Each row is a point on a tangle of strands that fork, close into loops and nearly touch. The rows are in no order.
In the rows, 128 means zero.
Two points are linked if the straight distance between their rows is under 114. Some points are linked to none.
Fol: [134 146 157 126 125 127 154 126 176 123 127  73 122 138 123 152 142 167
  93 106 175]
raba: [118 127 132 142 144 119 114 136 120 189 141 146 136  94 110 165 113 174
 148 113 184]
Zekuz: [111 163 206 156 135 125 113 155 131 142 141 150 137 111 161 204 133 149
 121 100 161]
Bosor: [101  74 136 130  93 118 150 141 100  90 178 170 180 146 117  85  77 159
  65 123 132]
pupum: [114 166  70 108 149  66 161 122 119 140 106 122 105  93 128 109 150 107
 121 114 160]
Besen: [136 218 199 184 147 154  91 136 127 134  97 155 110 109 142 153 188 130
 130 118 147]
fuvif: [123 114  59 113 133 115 135  97 105  96 119  98 114 213 146 145 132  94
 109 127 106]
ges: [ 80 111 120 138 101  70  93 122 136  96 130 149 149 146 151 146 124 161
 171 150 105]
pef: [132  43 110 111 141 138 137 104 112  98  93 130  93 134 101 105 115  88
  99 145 126]
zif: [119 136 179 148 117 146 139 112 124 141 192 137 204 102 105 125 130 166
 134  93 169]
Pesa: [128 125 172 108  83 171 167 121 103 126 148 140 142  93 126 107 103 132
  69 145 123]
tuzo: [128 116  89  75 139 105 186 111  64 133  80 132 122 178 124 152 173  85
  97 134 137]
bek: [118 181 219 182 142 116 116 143 136 106 151 147 138  99 129 194  95 139
 145  53 132]
Numez: [136 140  54 143 144  97 119 137 121 134  87 100  93 131 138 153 156  17
 127 115 103]
Medo: [ 84 194 142 114 145  94 150 179 114 137 134 135  76  91 127 105 125 103
 151 110 127]
Lozo: [ 83  91 154 129 158 152 136 134 115 124  85  80 103 155 128 149 114 169
 121 119 113]
lumig: [132 125 170 106 151 116 144 149 159 123 123 124 132 115  90  90  87 116
 131 144 154]
lesev: [172 106  89  88  98  75 108  99 124 123  90  96 109 131 149 134  97 111
  99 158 107]
Ragom: [ 97 153 138 126 148  98  97 152 164 127 167  61 133  81 121 126 138 154
 133 123 102]
Soget: [ 82 169 123 146 170  93 135 133 131 132  91 106 131 135  88 142 166 139
 156 123 155]
zano: [130 179 164  83 154  99 168 148 116 143  96 140 131 149 165 122 113 120
 103 123 166]
vatu: [142 105  73  96 158 110 117 175 121 174 135 138 104 166 147 154 155  71
 162 143 150]
kurup: [109 123 182 156  79 111 108 100 125  83 164 140 160 122 196 136  85 178
 131  87  86]
lop: [122 134 172 103 172 125 113 136 117 130 165 178 181 109 167 111 107 166
 131 136 103]
Zok: [119 160 140 116 124 139 136 169 132 151 142 138  83 113 165 104  75  95
 165 125 113]
fomar: [141  61  52 110  68 116 127 100  80 115 136 163 155 161 124  96 131  99
 110 164  90]
labez: [120  68 121 120 134 130 120 119 141 117 129 132 127 140  88 155 145 163
 113 164 144]
Lim: [111 111 161 172  68 121 136 120 148 117 181 125 220  72 132 111 105 150
 126 105 128]
vosis: [160 205  71 125 152 100 135 115 159  95 103 111  59 133 124 114 177 111
 115 127  90]
Somuf: [182  76  69  77 127  83 164 117 157 131 102 148 137 120 107 135 140 126
 115 178 130]
gula: [152 128 131 110  96 129 151 127 128 144 178 119 185 173 130  94  94 196
 131 127 141]
bul: [140 102 126 153 145 168 129 143 143 162 101 133 194 129 125 130  73 164
 127 149 107]
Kuzim: [ 88 174 223 142 131 142 139 123 120 105 120 117 144 117 148 100 129  97
 137  91 144]
tuveg: [156 158 178 125 150 161 130  93 121 142 177 172 124 103 158 108 116 190
 132  82 146]
vas: [150 100 196 181  86 140  97 110 145 149 141 114 167 100 106 116  78 164
 197  88 145]
nef: [142 111  59 102 148  93  99 125 105 131 134  86  62 146 142 131 155  53
 131 101 115]
denel: [122 136 250 129 134 160 131 138 119 112 165 115 154 106 147 100  91 127
 145  77  98]
Gakan: [118 103 139 129 120 122 163 146 156 119 128  64 168 107  94 112  75 171
  94 128 111]
lonu: [162  87 180 131 144 148 142 123 145 156 133 112 141 109 113 133  57 188
 101  91 159]
Foref: [148 203 143 164 172 141 107 128 143 156 121 111 165 146 158 136 119 119
 113  95 189]
Doraz: [ 74 164 127 156 120 162 137 130 142 121 137 166 138 102 144 155 171 138
 151 157  91]
Dip: [119  66  33 124 143 110 141 151 158 139 166  94 103 129 113 153 151 121
 133 125 139]
Far: [158 134 119 169  77 135 104  70 154 116 139 129 143 130 115  90  64 180
 153 115 134]
Fepa: [109 158 131 134 140 123 155 162 130 143 102 102  93 146 140 194 154 146
  87 110 169]
Pode: [122 103  82 122 142  90 152 128 137 107  81 173  87 126  95 192 152  92
 117 155 133]
Viv: [115 137 145 128 118 177 176 109 129 108  88 157  85 130 134 115 178 119
 127 145 126]
fab: [107 107 193 148 124 158 118 154 102 137 157 135 134 147 133 150  69 178
 149 104 105]
nat: [129 213 140 129 179 107 136 162 120 156 112 150  64 113 146  96 117 138
 163  86 147]
zof: [169 113 186 150 100  94 123 140 138 103 166 148 210 140 111 109  38 204
 150  85  97]
bave: [121  96 112 159 104 152 101 106 179 101 199 126 141  99 134  93 126 160
 131 122 130]
bivo: [135 151 183 151 133 115 124 118 165  97 133 132 169 164 163 150  86 146
 118 100 160]
Pelok: [121 182 148 149 166 173 100 139 119 153 112 155 134 128 152 119 183  96
 140 139 151]
Bebe: [183 221 223 162 135 181 139 127 146 139 150 151 138  94 128 138 136 143
 152  70 136]
Duto: [140 221 183 154 177 139 108 140 144 110 132 149 140 128 140 130  82 121
 133 110 107]
Teter: [166 152 242 173 142 164 149 118 121 111 126 139 205  87 112 166  95 147
 130  78 110]
fugor: [114  94 194 184  76 111 127 133 109 103 155 169 204 141 165 169  70 181
 141  72 101]
Vizi: [ 79  91 125 158 110 130 184 164 168 134 137 127 128 123 156 151 114 158
 156 120 132]
popu: [ 86 158 177 117 153 115 158 139 111 116 116 124 115 120 147  99 126  92
 102  90 189]
gof: [ 99 142 130 146 104 118 118 112  88 109 123 126 192 176 123 141  81 160
 103 135 121]
feg: [109  39  59 162  85 120 115 146 106 142 138 143 180 120  91  99  92 137
 113 146 135]
gogel: [142  54  73 114 177 111 111 141 133 132 114 167 142 169 127 143 134  79
 146 163 134]
tupu: [139  76 171 131 135 167  94 133 142 130 141  97 101 140 113 149  74 158
  93 125 159]
Fef: [115 116 193 129 171 150 119 167 176 104 147 144 133 109  93 139 101 138
 130 147 125]
musir: [152 115 169 126 101  98 123 139 139 107 128 156 152 159 139  91  41 184
 178 118  92]
rovef: [105  49 125 165  47  89 116 153 146  90 128 155 176 111 129 116  81 168
 111 144  98]
vuna: [160  86 122  60 157 123 111 120 126 123 118 129  70 162 153 142 189 135
 111 148 137]
Pirip: [132 196 180 183 169 138  93 124 134 129 145 124 148 106 109 151  71 137
 133  60 139]
gepo: [133 167 105 148 132 147 119 113 183  85 110 152 103 172 104 139 143  95
 142 157 152]
kadi: [156 136 205 172 116 146 122 122 122 165 122 110 133 100 149 145  65 164
 195  47 126]
nogin: [118 158 243 135 116 140 148 142 128 111 170 135 154 134 110 117 109 159
 205  89  91]
Maper: [ 93 126 125 164 150 106  84 160 152 137 126  93 120 126 136 172  88 112
 134 116 140]
vumid: [127 175 161 117 103 105  98 111  93 154  77 103  83 112 120 140 129 148
 151 130 135]
Degir: [129 112  74  89 105 113 129 115  77 103 167 146 122 151  80 153 164  56
  99 158 114]
regu: [136  71 103  96 115 136 136 123 135 135 113 136 101 155 194 160 191 129
 137 153 118]
seli: [124 182 131 124 162 115 131 127  93 138 107 148  97 124 138  96 173  74
  96 104 210]
Rumur: [140 195 152 101  98 146 132 141 112 148 121 121 125 103 110 116 168  61
 108 157 167]
buke: [157  68 128 116 107 166 134 105 128 126 132 124 159 112  99  50  90 155
  92 144 128]
mepe: [133 127  88 100 149 125 123  93 108  87 104 132 134 119 116 111 161  62
  95 172  61]
guvo: [166  94  55 123  90 135 119 103 132 132 151 156  93 146 102 104 105 106
 144 146 156]
fel: [159  81  80  92 159 150 151 120  84 158 100 125 115 143 104 179 178  76
  78 143 116]
Vinon: [147 136 159 128 120 156  91 104 164 112 106 114  96 103 148  76 131 101
 151 150 110]
voti: [139 181 135 105 144 161  95 143 138 119 153 108  59 161 127 108 179 136
 156 140 106]
Bolil: [108  99  86 113 144 113 113 127 102 148 143 130 161 110 149 113 125 172
 127 154  77]
dobil: [155 138 179 178 107 183 152 124 154 148 154 131 119 127 155 148  76 149
 162  56 149]
kosa: [162 142 203 134  89 131 125 116 106 138 111 131 181 124 165 108  46 167
 162 108  86]
Rizin: [156  65  75 115 151 102 125  83 138  92  78 135  82 126 114 110 151  54
 130 126 103]
Kanuv: [ 98 121 197 166 162 141 143 147 169 126 142 163 156 127 153 127 128 153
 203  91 144]
Mit: [144 143 101 101 121 133 131  74 135 114 130 133 104 174 106  84 160 153
 160 143 139]
manez: [128 131  75  89 109 118 141 125 142 102 186 124 101 114 136 104 148 125
 119 143 104]
lused: [126  75 146 171  74 145 124 147 120 144 187 125 175 153 140 125  45 163
 123  68 160]
zaro: [159 158  89 103 117  95 120  99 125  84 106 130  37 122 123 137 159  84
 108 139 102]
mor: [131 162 174 102 116 148 150 115 143  96 150 133  90 109  82  95  99 171
 131 134  94]
foni: [160  69  82 102  77 125 109 112  78 127 130 150 149 156  70 151 127  88
 104 186 123]
linuk: [100 145 172 157 180 162 123 107 130 122 142 169 107  71 169 114 133 164
 138  78 121]
modil: [134 136  40 152 127 121 131 120 135 154 113 152 150 131 122 163 157 111
 147 154 149]
gesem: [140 194 139 149 123 155 106 133 153 131 134  81  67 115 137 125 119 119
 109  96 143]
gekis: [198 151  56 125 167  91 127 135 115 139  99 122  23 132 120 121 204  41
 103  80 126]
Nak: [133 148 126  98 127 140 146 172 114 152 100  90  55 140  78 150 173  83
 128 146 128]
Navid: [179 157 200 152 114 153 159 128 153 131 168  98 188 136 101 158  93 201
 169  73 120]
Ketok: [106 172 164 152 125 103  91  84 117 117 150 139 122 120 115 115 114 165
 175  83 149]
begap: [ 96 127 141 165 138 102 120 123 125  99  83 161 128 126 104 139  50 135
 142 130 128]
fige: [108 159 152 123 156 133 120  94 118 111 140 150 118 130 106  79 153 150
 158 119 152]
Dasa: [142 123 145 114  89 130 100 145 114 161 152 118 147 116 115  78  67 138
 171 152 115]
nemez: [119 168  52 140 115 105 158  97 149 142 108 115 143  87 135 126 151 133
 121 127 145]
fada: [106 127 156 130  98 100  99  82  75 129  80 145 111  97 125 120 116 111
 138 139 154]
fom: [115 172 184 134 102 117 176 166 125 129 148  95 170 150 142 154  59 153
 145  87 112]
Tosi: [ 90  96 104 130  85 114 191 133 126 124 125 127 138 117 174 120  80 138
 110 114 118]
zuz: [155  92  41 133 130 106 152  86 104 159  97 109 120 135  82 147 208  32
 152 102 115]
kibop: [159 150  85 136 178 155 108 127 121 161 101 117  52  93 122  98 201 100
 116 110 146]
ziman: [142 109  79 161  96 143  90  90 113 129 131 136 125 136 102 110  73 139
 127 144 139]
Guzol: [120  86  89 133 130 116 142  98 116  92  73 115  86 147  83 177 131  88
  84 135 144]
nol: [118 137 142 133 103 146 154  67 108 125 109 101 183 128 170  97 128 169
  94 117 118]
pazen: [113 123 134 151  96 169 139 117 135 120 124 180 166 106 129 128 125 170
 154 180  72]
bofo: [ 92 148 170 160 176 114 124 146 180  94 148 145 126 113  96 146 128 131
 126 102 169]
Reb: [175 194 247 146 119 153 173 120 135 119 148 104 173 114 119 149 125 150
 149  50 125]
tubu: [111 145 148 171 131 163 149 115 140 122 143  93 120  95 145 164  90 175
  88  71 109]
Konuz: [152  64 125 109 108 129  53 116 112 111 146 153 157 141 126 100 118 155
 116 182 106]
fer: [118 158  81 108 164 139 128 141 120 141 150 128  71 139 124 145 206 151
 147 140 102]
zadi: [141 142 158 136 148 155 119 128 157 130 106 124 117 103 193  86  79  99
 136 111 121]
Bafi: [111  47 138 136  99 102  77 106 111 135 137 107 174  98 159  85 114 160
 121 121 142]
meve: [145  70 101  99 123 159  74 109 113 108 159 146 112 133 139 111 160 114
 134 175  83]
sumu: [133 137 145 171  86 134 157  87 176 116 136 120 136 101 127 117 101 206
 156  88 127]
Tezo: [125 184 138 130 112 111 134 131 151 105 104 168  83 119 183 166 101 130
 125 130 113]
fabob: [129 158 205 170 113 152 151 145 126 143 118 136 213  83 119 161  68 120
 115 119 120]
pagun: [132  71 212 166 106 167  95 132 113 134 164 131 152 113 135 113  83 190
 180  82  86]
supez: [130 162  82 155 148 107 120 146 131 137  78 147  97 105 137 128 187  30
 140 126 143]
Zopu: [ 96  90 171 105 142 106 123 144 139 118 111 127  66  96 143 134 155 124
 138 130 147]
febog: [ 69 127 130 109 156 118 175 171 122 116 154 146 128 101 103 155 156 118
 105 152 137]
Duf: [138 122 133  82 179 104 135 148 178 105 104  88  84 125 105 106 107 120
 114 142 123]
tizul: [132  95 121  54 104  86 133 158  95 121 154 144 139 131 137 140 120 109
  92 173 104]
Roson: [100 124 126 116 159 150 110 112 103 101 126 114 161 108 131  86 129  81
  86 158  96]
lis: [ 98  76 128  95 134 138 141 119 112 116 130 103 118 139 108  83 196  71
 133 136 146]
Pib: [135 175  77 130 149 131 166 179  96 160 111 107  67 139 100 161 222  81
 101 114 139]
feko: [146 154 158 132 120 107 112 125 141 164  56 115 137 115  91 142 119 135
 165 154 171]
kasa: [ 64 123 182 164 111 151 130 123 118 112 111 100 101 135 110 162 137 161
 143 105 126]
fefik: [162 141 224 123 104 130 108 117 124 142  87 116 133 119 124 131  60 149
 141 129 109]
Pamid: [151 141  57 115 126 146 128  78 105 120 128 143  94 152  78 100 147  95
 146 147 119]
riso: [106 200 120 126 130  83 139 150  90 158  68 125 105 130 101 155 198 114
 154 136 162]
vud: [152  97  86 100  95 108 129 113 108 139  80 104 137 122 114  98 109  92
 144 165  97]
vuro: [115 142 118  90 127 100 119 132 117 112 117 148 104 152 139 128 183  81
 162 161 111]
Zopag: [113 136 206 185 155 160 133  97 135 119 133 161 163 108 170 119 126 154
 174  53 131]
Relim: [123  66  64 128 143 102 116 126 119 122 119 174 157 150 155 108  98  94
 117 144 156]
matu: [129 159 121 104 181  81  84 149 149 149 144  76 108 104 129 129 179 162
 133 127 145]
Mun: [121 149 111 149 117 122  91 147 160 152 118 135  90 120 160 178 182 122
 166 139 144]
Podis: [140 139 105 109  97 130 152 153 144 173 121 100  78 110 100 126 133 101
 146 132 159]
fusug: [ 73 121 147 153 118 145 154 151 155 120 122 164 127 128 163 127 143 122
 186 137 131]
fazo: [156  55 124 129  79 132  84 146 105 132 155 186 172 148 132 102  75 197
 104 153 104]
zigik: [111 151  67  96 145 122 108 144  99 145 163  74  97 158 142 112 151  79
 148 127 103]
nelob: [127  95 170 110 119 146  93 133  69 158 128 133 161 134  80 141 104 173
 108 165 126]
Tuk: [120 184  95 148 141 160 155 131 169 100  96 107 112 179 137 144 149 105
 124 145 112]
suk: [102 125  89 109 173 141 151 153 139 123 138 132  82 178 104 142 140 149
 162 143 101]
Gokif: [104 131 125 127 186 125 142 146 135 142  71  91 156 155 120 150 179 119
 127 153 143]
gapil: [102 114 135 141 162 142  99 120 151 109 117 121 138 133 203 140 132 148
 114 141  93]
nuti: [128 153 105 114  99 114 150 118 142  82 103 156  57 123 134 137 105 114
 129 150  87]
Ripi: [169 107  83  93 169 117 102 142 157 133 106  94 110 177 120 160 212  81
 142 158 100]
ses: [125 120 196 127  84 134 141 111  82 139 159 151 187 118 133 106  90 147
 125  90 171]
konug: [ 83  72 134 194 134 147  88 132 127 111 157 132 194 118  87  94  90 170
 123 118 105]
laz: [148  71 156 142  82 136 121 163 129 159 176 189 190 108 129 127  73 187
 142 129 125]
Gakot: [153  65  24  97 155  95 134 131 131 119 152 117  84 144  82 161 138 102
 130 136  78]
vome: [189 106 100  93 176 129 132 119 136 134  85 141  87 136  99 141 239  56
 133 148 101]
Teme: [145 185  94  91 164 115 128 156 134 153 126 128 125  90 125 129 137 110
 115 169  94]
Duv: [146 177 130 111 145 120 124 129 142 121 138 109 160  94 111 129  92 153
  91 169  81]
karib: [150 220 171 141 124 124 109 134 128 178 100  79 158 115 161 140 153 136
 127  99 159]
rekil: [101  71 161 158  97 123 119 179 127 124 176 113 147 139 100 140  43 178
 142  90 111]
lud: [118  51 115  91  80 128 182 121 100 117  92 137 121 165 119 124 128 114
 107 152 137]
ronot: [152 126 183 129 118 131 137 126 160 109 124 173 164 133  72  93  63 142
 148 148 157]
Nera: [127 124 116 109 130 117 109 113 132  98 113  93 117 155 173 133 118 126
  98 139 115]
leral: [154 111 219 142 101 128 147 135 129  96 190 116 209 147  88 127  83 197
 132  80 115]
mobo: [117 125  77 139 110 117 144 136 122 112 154 153 160 119  85 162  86 144
  82 168 119]
Salod: [139 210 163 126 155 153 134 135 139 118 150 123 181 124 148 146  94 132
  84 131 104]
Sagab: [ 73  98  78 152 127 124 148 103  97 126  96 144 143 140 124 137 161 115
 142 136 145]
zopog: [111 163 148 139 150 114  93 129  97 176 148 138 112 135 125 150 113 183
 183  98 147]
gakiz: [135 167 133 135 138 153 101 168 141 142 124 171  79 141 143 158 219 100
 146 151 155]
rupe: [136 146  95 131 132 151 115  98  94 141  96 138 115  88 124 154 129 111
  81 152 128]
keda: [174 110  86  94 101 125 142 119 128 122 139 158  88 167 109 161 113 107
  93 155 179]
kiku: [189 139  60 123 173 113 100 123 138 136 117 122  57 117 154 142 239  99
  98 103 122]
palam: [161 177  81 117 138 158 158 128 153 172 123 146 119 144 149 137 146 178
 136 143 144]
gugiv: [136 129 149 170 109 142 159 136 121 157 117 151 239 107 131 137  62 162
 119 126 112]
zomot: [ 82  77  88 120  98 125 148 147 138 108 183 120 169 172 145 114 141 158
 123 131 126]
selo: [123 145  99 142 168 159 114 134 148 140 145  89  81 134  76  84 111 115
 162 117 138]
Gop: [134 122 150 177 107 152 155 142 162 143 155 164 124 131 119 177  59 168
 147  89 167]
tul: [180 120  53  70 146 114 178 123 147 143 110 144  94 156 133 127 171 113
 139 144 117]
tose: [132 101 144  52  99  97 141 153 127 111 176 117 146 144 123  80 106 136
 105 170 112]
Liba: [134 139  80 131 164 141 140 143 153 125  95  89 109 183 140 176 199  97
 110 144 124]
fakag: [146 100 111  87 177 137 154 148 184 104 127  78  79 133 123 102 178 102
 109 135 116]
lib: [114  86 151 127  83 169 132 120  86 133 113  99 164 131 140 122  89 109
  55 147 121]
mebov: [143 200 142 135 153 108 117 159 152 122 114 120  69 159 121 123 126 118
 141 110 170]
Bizi: [148 173 192 128 107 125 129 139 166 147 145 134 169  96 156 134 123 153
 164 127 125]
nofiv: [155 114 139  95 115 139 110 105 133 118 162 131 147 188 103  77 120 188
 151 149 143]
baz: [ 95  73 145 170  97  85  74 143 150 105 133 138 174 129 126 155  93 164
 152 142 131]
fafo: [126  71 102 125 124 185 119 135 127 142 130 147  75 125 140 150 171 107
 146 161 101]
duvu: [102 109 130 111 112 125 138 162 140 136 186  84 177 162 158 135 109 175
 131 130 102]
Mip: [140 143  56 113 131 129 146 147 100 171 157 140  79 127 133 175 202  97
  98 112 171]
goraz: [125 155 106 174 128 145 104 107 139 142  94  94  90 115 185 117 109 103
 131  97 138]
nivi: [115 136 103 129  60 140 100 114  92 134 167 112 140 145  98 148 137 152
 135 168 100]
tol: [155 128 135 102 149  82  95 127 187 101 136 152 108 113 160 120 133 106
 129 148 171]
kuzus: [ 93  86  73 132 106 134 139 161 118 123 113 144 139 140 165 145  99  68
 143 159  80]
fudu: [185  59  44 101 142  95 158  63 137 103 117 153 114 140 136 132 177  60
 110 115 107]
zavom: [195 162  86 103 154 112 153 160 105 158  88  98  64 121 100 141 208  33
  77 113 126]
Bik: [146  68  77 101 138  91 149 148 126 154 117 126 162 114 132 122  92 115
 101 152 159]
garis: [ 85 102 138 117 113  64 109 137 119 130 154 105 142  95 103 137  97 131
  99 122 166]
filem: [134 117 102 139 146 148 154  87 156  91  91 143 172 127  97  83 137 127
 120 167 130]
vulu: [114 173  67 116 174 106 166 145 108 150 117 120  96  99 180 137 166 124
  87 108 121]
pugo: [109 177 123 174 127 169 109 114 142 135 140  99  90  92  92 113 110 138
 149 111 107]
Zike: [131 146 110  82 168 104 108 158 121 169 148 139 147 164 130 144 169 126
 149 152 175]
maver: [142  92 226 140  85 147 120 126 115 108 140 170 180 126 104 109  72 141
 116 126 143]
Mele: [136 128 130 131  95 168 118 119 144 145 153 119 138 158 147 120 124 112
 137 130 175]
nuf: [140 128 143 111 109 102  78 145 102 164 134 117 138 136 121 153  71 167
 134 161 119]
gar: [146 175 147 153 176 151  80 135 178 131 118 126 155 132 161 130 157 113
 137 136 146]
sono: [117 124  82 125 182 142 124 134 127 139 131 130 138 104  79 115 141  66
 112 145 162]
mefep: [138 174 102 114 128 149 161 149 139 140 178 141 137 173 119 137  93 173
 131 134 134]
Dusu: [139 107  62 117 121 117 119  95  89 161 109  84 140 148 106 116 173  60
 134 131 159]
Sed: [194 186  83  73 165 102 147 147 136 158 107 131  99 118 122 108 189 104
 119 153 134]
magen: [111 168 169 132 140 134 149 117 154 103  94 126 124 106 188 146 134 160
 116 129  82]
kolu: [124  78 188 121  72 140 111 129 111 140  96 123 126 120 162 128  86 138
 141 149 102]
ner: [140 122 129  97 124 140 144 128 128 138 105  97  78 121 150  88 203  36
 119 117 158]
takar: [120 108 179 112 101 142  88 116 101 153  95  93 161 150 149 120 147 123
 149 162 121]
daral: [153 177 187 132 143 144 126 142 112 130 176 106 191 143 139 148  46 159
 108  87  99]
buf: [114 116 109 139 110 133 167 115 175  72 109 149 130 149  81 102 116  83
 136 156 139]
Reke: [123 117 168 147  78 126 139 140 154 126 161  95 170  64 110 126  78 161
  97 116 102]
badul: [112  89 154 106  78 104 128 149 132  72 181 133 139 161 110  76  87 155
 113 131 112]
gomo: [158  98  58 116 177 109 137 126  99 156 105 150 112 125  92 167 213  48
 120 129 124]
zagad: [104 150  61 123 106 127 153 134 112 113 158 128 124 138  73 160 131  84
  97 152 123]
Tafo: [150 218 132 114 149 130 119 134 101 135 117 132  89 101  97  99 160  87
  82 127 161]
peb: [169 218  94 152 141 103 116 163 121 145  70 134  84 127 148 125 220  67
 121 132 140]
manep: [125 162 169 141 171 192 153 135 137 145 113 115 142 136 122 133 135 165
 131 119 131]
kam: [159 160 124 129 165 165 119 147 150 140 103 107  62 138 165  75 204  71
 128 111 165]
mabe: [104 104 115 152 145 139 135  79 134  71 142 168 163 143 122  92 126 156
  95 132 135]
Favuk: [ 99 127 109 106 174 137 142 163 106 142 146 152  96 113 118 168 194 102
  80 136 165]
Dono: [ 87 128 142 176 125 132 106  80 105 136 108 117 165  72 113 137 139 171
 125 125 127]
mutoz: [123 102  54 115 183 139 160 135 120 124 112 133  70 157  87 155 151  89
 138 134  72]
limib: [143  48 158 108  92 142 154 119 128 111 101 152 156 162 110  89  99 149
 102 158 160]
sinum: [135 114 131 121 142 182 144 147 144 133 104 157  52 119 137 140 213 103
 141 144 134]
bopum: [103 111 133 143  63 131 114 148 107 143 107 148 147 137 155 145  84  96
 157 157 113]
Dipar: [109 143 126 134 132 107 145 126 122 151 147 182 141  82 158 146 138 145
 129 121 173]
Fur: [ 79 163 103 130 134 145 129 150 114 151 162  81 132 123 145 114 141  85
 113 111 139]
Bufe: [ 95  83  91 141 129 156 122 104 111  68 133 142 156 182 111  79 115 146
 102 152  84]
nafaz: [143 114 180 146 148 112 141 132 148 139 130 152 140 116 100 176  78 198
 135  93 172]
lazi: [134 100 104 112 111 157 191 147 148 138 126 101 152 116 105 117 108 150
  93 166  87]
bezot: [ 99 113 143 119  85 113 126 114  72 120 172 148 179 127 160  66  81 138
 110 106 144]
zum: [142  70 100  98  91 127 154  99 135 112 133  89 154 121 138  62 136 127
  91 140 132]
basum: [133 112 108  99  85 103 124 134 118 152 117 102 103 127 107 105 119 132
 184 153 120]
fonis: [119  90  74 103 120  84 100 115 106 128 164 165 136 121 162  95 136  76
 151 139 136]
bamu: [153  86  54 108 125 102  91  87 133 155 121  58 118 131 105 117 167 128
 140 136 149]
Vatum: [101  82  73 126 140 146 111 148  82 156 128 142 172 152 155 125 128 106
 147 168  78]
siz: [105 147 116 120 123 122 166 137 113 142 131 150 162 129 178 151 103 127
  96 127 157]
fover: [146 205 133 123 165  97 133 177 136 181  95 106 140  91 165 127 169 125
 119 121 155]
Vil: [116  69  71 117 113  75 112 129 142  99 114 136 106 157 155 146 127 155
 164 156  73]
pesu: [ 72 128 136 153 101 129 153 101  97 122 129 107 136 100  96 166 146 182
  98 122 132]
Sot: [ 95 141 165 141 170 109 119 177 122 146 110 116 101 121 147 189  95 140
 112 103 147]
dulon: [159  75  99  68 138 112 128  97  90 108 125 137  45 155 130 158 205  81
 105 124 102]
miteg: [111 111 168  99  77 144 177  99 115  99 107 150 114 127 142 126 148 122
  95 153 146]
fevil: [160  56  47 108 109  97 134  89 113 102 133 143 149 171 140 143 173  66
 111 145  64]
lepe: [134 179 161 106 134 149 133 148 116 169 155 133  84 112 147 133 176 152
 127 105 165]
bis: [ 79 151 162 155  99  93 111 101 133  91 141 146 122  98 155 129 107 163
 168 108  94]
rol: [112 141  96 123  97 140 115 134 131 155 144 104  94 130 116 179 177 168
 143 147 120]
daf: [130 136  97  76 150  91 173 130 121 107  96 119 137 164 128 138 143  60
  77 149 141]
Lik: [ 97 130 114 142 130  81 104 107 108  96  80 148 130 118 115 114  95  75
 129 144 142]
Gav: [ 95 135 124 133 167 142  90 131 120 133 167  81 175 129 157  88 103 113
 109 120 115]
garil: [130 159 164 141 132 126 119 112 190  84  90  99 111 100 110 105 162 111
 122 145 130]
laguf: [121 115 126 115  94 148 155  99 123  87 120 134  74 106 114  89 100 148
 118 142  77]
Lege: [180 202  74 114 126 132 137 142 115 172  79 130  86 141 156 121 190  83
 150 146 111]
vola: [144 121 153 112 136 130 126  97 138 108 166 167 111 113 156  81  76 165
 118 103 152]
dupo: [117 108 109 140  97 154 161  84 160 118 170 124 120 119 138  93 144 193
 130 106 145]
nok: [104 209 173 140 130 115  96 126  87 138 104 143  84 103 114 172 157 148
 123 121 131]
mekek: [126 171  94 137 183 135  64 135 121 174 137  84 103 125 111 115 154 140
 157 115 137]
dolu: [ 99  46 161 139 100 160  96 129 118 137 127  77 169 150 142  94 132 144
 130 134 139]
paz: [ 65  85 107 180 132 138 127 115 122 130 115 124 186  96 107 115 130 141
 146 139 123]
gaso: [158  95  82 104 177 104  95 137 173 119 105 100 161 170 135 140 147  97
 131 174 121]
tor: [106 100 127 180 151 148  69 103 140 101 169 133 150 127 138 108  98 175
 149 109 100]

A tip is a point with one link. Name the tips that can be reached along the links from each point below, in the order of the rows.
kosa => bul, Bebe, Bolil, Bafi
ses => bofo, tizul, fakag, lazi
pugo => Ragom, garil

How many points has the smallest loop of links through each point below? Write 0 if it is on no loop.
Zok => 7
Gav => 0
paz => 0
ses => 0
